Each row is a point on a tangle of strands that fork, close into loops and nearly touch. The rows are in no order.
(in the rows, 128 means zero)
Two points are linked if the straight distance between their rows is under 75. Some points are linked to none.
j622: [129 107 134 104 139 123 130 126 141 140 132 156 127 106 125 116 149 120
 140 120 129 132 113 122  97]
j624: [128  97 204 101 154  97 115 156 190  93 102 117 118  85 147  84 155  69
 143  82 138 139 184 121 140]
j606: [106 161 155 168 139 184 177 107  73 108 142 117 172 126 156 178  74  88
 144 104 131  94 111 110 139]
j395: [145 159 167 163 104 105 153 100  90 124 127 112 108 134 185 119  95  95
 106 118 145 136 132  94 143]
j520: [136 145 175 150 132  88 123 149 130 143 110 110  80 131 174 103 144  84
  95 108 142 154 147 106 134]
j866: [ 72 129 147 127 182 191 162 125 141 124 150 146 158  93 111 182 117  94
 153  88 122  98 116 105 138]
j61: [124 129  66 167 111 138 110 144 118 136 105 120 105 204 126  83 149 165
 110 124 140 147 114 151  92]
j456: [166 126 130 122 130  50 103 176 153 191 121 119  84 168 106  75 144 114
 100 121 186 150 128 154  85]
j781: [116 118 141 121 153 132 125 154 147 136 128 137 120 124 146 120 156  98
 123 110 135 135 114 110 103]
j863: [137 147 142 141 109 136 159  90  96 114 141 140 144 115 150 140  95 112
 140 128 130 115 119 102 131]
j23: [159  66 102  34 104 107 100 131 157 161 164 131 142  99  71 109 157 194
 143 204  81 117 130 168 144]
j58: [ 63 138 165 135 179 199 183 115 113 115 150 133 180  89 101 199  97  89
 154  81 129  94 117 112 157]
j611: [162 136  61 186  78 171 141  58  86  91 110 101 149 175 128 175  96 210
 127 162 127 136 109 142 149]
j670: [121 139 129 145 121 112 120 137 120 139 122 133 102 155 165 106 131 113
 105 119 139 143 116 114 109]
j388: [160 115 117 117 118  57 103 162 152 184 122 132  99 165  97  74 145 131
 114 129 178 148 117 162  82]
j66: [145 102 115  99 120  87 114 137 144 157 127 154 126 132 100  94 156 142
 136 138 144 141 105 149  85]
j920: [135 139 135 130 150  85 101 196 145 151 111 118  99 160 137  98 168  96
  91 117 171 154 126 131  98]
j597: [ 78 164 185 165 172 195 175 136 103  99 148 101 167 112 145 188 102  66
 147  84 130  93 129  99 167]
j804: [161 142 140 148  72  53 121  94 112 166 109 128  84 139 133  96 107 144
 122 144 131 148 129 140 128]
j249: [158  71 111  35  99 116 109 116 147 151 166 128 138  90  83 108 140 187
 146 195  76 116 144 153 160]
j925: [142 108  58  92  93 143  99 102 135 122 143 133 148 129  96 169 120 217
 135 199  93 120 106 157 152]
j179: [ 90 153 150 157 145 193 183 100  69 113 143 129 189 112 126 194  70  99
 156 101 123  87 106 123 140]
j50: [123 151 141 149 124 161 166  96  92 112 142 137 156 117 150 156  88 102
 144 117 130 104 114 104 132]
j928: [105 115 167 106 171 165 152 123 162 109 135 140 137  74 126 147 141  87
 158  90 124 113 143 106 135]
j697: [110 167 160 167 149 125 122 159 126 110 124 118 106 137 185 132 148  80
 102 111 135 140 140  91 138]
j398: [143 179 157 190  91  96 149 104  70 125 120  99 105 162 198 113  75 100
  93 122 145 139 129  99 147]
j192: [160 137  58 167  85 184 139  61  81  88 113 103 168 160 119 197  88 212
 128 173 118 126 111 149 154]
j279: [ 77 134 167 135 191 166 135 168 170 107 135 121 137 101 133 139 166  67
 151  90 114 107 147  94 139]
j953: [154 127 135 133  87  63 117 108 123 166 113 139  94 136 126  92 125 141
 125 139 136 147 124 143 114]
j188: [ 94 156  89 154 191 161 104 199 137 105 113 137 131 163 137 129 170 113
 101 105 145 142 119 129  88]
j949: [134  98 111  88 137 110 118 137 147 147 133 165 139 112  96 108 159 140
 146 135 130 130 102 142  83]
j906: [155 102 119  94 127  72 109 159 156 171 132 146 118 146  88  81 160 133
 126 130 172 147 108 155  79]
j846: [153 144 159 144  94  87 147  90 101 137 123 131 103 122 158 107 103 115
 118 125 136 143 132 108 136]
j111: [164 113 197 125 139  61 117 158 155 156  94 104  69 116 144  81 149  84
 103  96 155 161 168 134 131]
j478: [152 114  50  98  99 184 121  87  98 113 145 106 180 131 104 206  77 215
 129 201  95 106 105 152 174]
j843: [ 69 144 111 150 175 191 140 142 131 117 145 144 145 138 135 166 111 105
 130  94 121 106 108 108 117]
j141: [134 111 169  98 146 136 142 113 149 114 128 144 123  75 137 127 141 100
 143 101 132 130 148 111 127]
j639: [ 86 124  51 173 149 204 133 119 119 114 130 140 145 180 106 131 122 164
 132 103 106 113 107 128 101]
j886: [150 129  50 135  94 177 126  76 100  97 128 116 167 144 104 198  91 218
 131 183 106 118 109 150 159]
j731: [ 94 169 145 166 164 147 118 170 134 104 129 125 120 139 174 144 153  82
 112 109 129 130 132  94 130]
j682: [ 69 123  60 159 159 204 139 112 124 118 140 154 166 155  90 154 100 157
 143  98 106 102 104 131 108]
j814: [144 113 197 123 153  75 112 175 170 128  99 100  91 114 143  78 170  71
 113  95 151 155 175 121 137]
j270: [108 116  52 169 128 182 126 111 124 115 120 134 136 186 111 118 131 178
 136 120 110 126 103 134 101]
j267: [ 86 122 149 120 179 177 151 133 154 123 142 144 144  91 121 163 136  92
 153  92 121 107 121 103 128]
j858: [147 102  39  88 101 173 103  94 124 121 147 124 156 135  97 190 103 234
 125 201  94 120 103 158 160]
j357: [151 154 135 146  85 125 158  76  73 107 135 127 161 115 142 145  85 128
 147 153 120 107 124 115 144]
j490: [142 135  90 159  99  86  99 153 128 167 102 111  89 202 123  72 135 149
 103 129 163 150 124 165  90]
j777: [121 109 193 113 159 127 129 143 177  95 115 119 119  86 152 105 154  71
 147  87 131 133 173 106 142]
j609: [152 113 166  88 123 109 140 102 132 118 127 154 115  73 132 114 131 114
 133 115 129 139 155 121 129]
j387: [ 76 172 130 168 188 160 113 187 144  98 125 132 133 137 156 154 163  86
 121 104 124 126 131 103 121]
j741: [170 108 115  87  71  67  97 109 132 163 135 125 110 113  93 116 137 187
 127 198 103 134 139 166 149]
j570: [121 140 123 141 142 106 105 177 132 142 114 128 103 163 153 102 154 108
  94 117 154 150 118 128  97]
j304: [164 123 156  81  98  98 141  92 110 115 133 147 120  70 122 108 112 133
 130 137 115 131 170 127 148]
j480: [161 148 135 131  75 102 151  76  82 113 133 130 144 107 132 133  95 140
 139 162 117 118 132 118 153]
j511: [161 104 130  60  91  97 122 108 123 136 147 146 124  81  97 103 134 161
 136 171  95 125 157 143 148]
j865: [149  93  71  73  92 117  89 119 147 142 143 133 140 124  87 145 144 213
 136 207  95 126 107 170 140]
j905: [171 101 123  68  81 150 146  86  94 123 158  85 179  91 112 151  82 163
 152 201  83  90 146 132 194]
j698: [ 78 153 176 150 178 185 164 141 135 101 148 114 149 106 142 172 123  68
 150  86 125 101 138  89 158]
j921: [141 127  78 150  75 119 113  85 123 117 113 132 127 159 121 136 117 194
 137 163 123 139 108 147 130]
j253: [149  90 204  97 147  77 113 153 183 116  95 117  99  89 138  81 152  83
 128  88 153 154 177 135 132]
j923: [ 93 125 127 121 197 149 115 197 170 123 129 128 141 129 125 132 177  88
 126 107 136 122 113 112  98]
j758: [146 185 153 190  89  74 136 113  79 142 111  99  74 171 192 102  79 106
  84 120 143 148 133 109 146]
j701: [106 113 175 117 181 144 129 169 180 109 124 117 131  96 137 114 177  68
 149  91 125 122 154 102 130]
j569: [138 133 149 136 107 101 135 107 116 141 125 139 105 127 157 109 120 112
 120 123 136 140 125 110 121]
j193: [161  99 196  95 128  75 122 124 157 125 100 134  90  79 141  91 133 102
 119  97 146 157 174 138 133]
j556: [163 121 104 116  68  62  95 106 135 161 117 132 107 132 100 116 133 187
 131 184 121 143 123 170 130]
j840: [ 69 162 166 158 187 179 144 161 146 101 145 118 142 115 145 164 144  66
 144  90 118 103 140  88 153]
j927: [ 53 133  89 151 177 207 146 125 124 124 147 154 167 139 104 171  93 128
 138  88 116 100 104 121 115]
j100: [ 82 153 130 148 197 151 110 201 160 108 123 130 139 134 140 142 180  81
 125 106 128 126 126 107 110]
j165: [ 75 146 153 141 157 195 188 101  77 118 147 137 198  94 102 202  75 100
 158  96 122  88 108 127 149]
j686: [156  86 123  40 100 116 118 113 135 136 161 139 136  79  88 106 132 170
 145 177  79 111 158 144 156]
j465: [117 119  56 169 117 167 119 128 120 121 114 127 121 197 116 101 145 175
 124 122 121 136 106 141  96]
j106: [132 134  78 145 120 106 100 170 128 151 109 121 101 201 119  74 150 145
  98 121 166 150 119 157  82]
j82: [114 114 128 113 171 132 116 179 159 134 127 134 128 133 132 116 170  99
 120 111 145 133 107 116  91]
j565: [169 117 203 119 120  60 128 119 143 145  93 117  67  96 151  88 118  99
 109  94 148 163 175 133 139]
j225: [152 129 147 121 146  65 103 197 155 169 116 113  90 158 123  89 167  94
  93 114 183 156 133 137 101]
j647: [146 122  92 120  74  93 105  96 129 132 125 140 125 136 109 131 127 187
 137 180 115 134 113 153 134]
j44: [ 87 131  98 142 163 175 127 146 133 123 135 149 138 147 137 142 124 118
 126 104 121 116 103 114  97]
j467: [147 132  70 174  77 145 128  71 109 101 110 117 133 175 128 147 104 201
 133 156 127 139 108 140 137]
j65: [ 88 147  95 152 172 170 113 173 132 113 124 139 129 159 147 133 146 117
 107 105 129 130 114 120  95]
j630: [ 93 175 165 181 154 192 169 129  75  99 143 104 168 133 168 186  83  75
 132  97 133  96 119 104 149]
j87: [146 124 111 144  88  70 105 127 132 169 107 129  97 169 123  87 128 150
 120 139 148 146 116 158  98]
j839: [164  88  97  64  85  87  90 125 147 162 146 127 128 117  81 122 153 200
 132 208 101 132 124 176 143]
j915: [172 105 136  69  77  74 114 105 123 148 141 131 109  91  96  95 126 171
 128 181  94 133 165 153 162]
j423: [165 137 152 102  89 101 150  83  94 114 135 140 129  83 129 117 105 130
 134 146 118 125 157 118 150]

A fork is a point with three links, a tip a point with one. Leave the first point through the second and follow the links. Name the first fork or tip that comes.
j141; j928 -> j606
j61; j465 -> j188
j741; j556 -> j839
j66; j949 -> j697
j465; j61 -> j804
j569; j846 -> j758

Name the points in between on the shortest way along the links from the first point to the second, in order.
j395; j225 -> j846, j569, j670, j570, j920
j839; j478 -> j865, j925, j858
j58; j698 -> j165, j179, j606, j630, j597
j480; j267 -> j423, j304, j609, j141, j928
j921; j249 -> j647, j556, j741, j839, j23
j357; j165 -> j863, j50, j606, j179
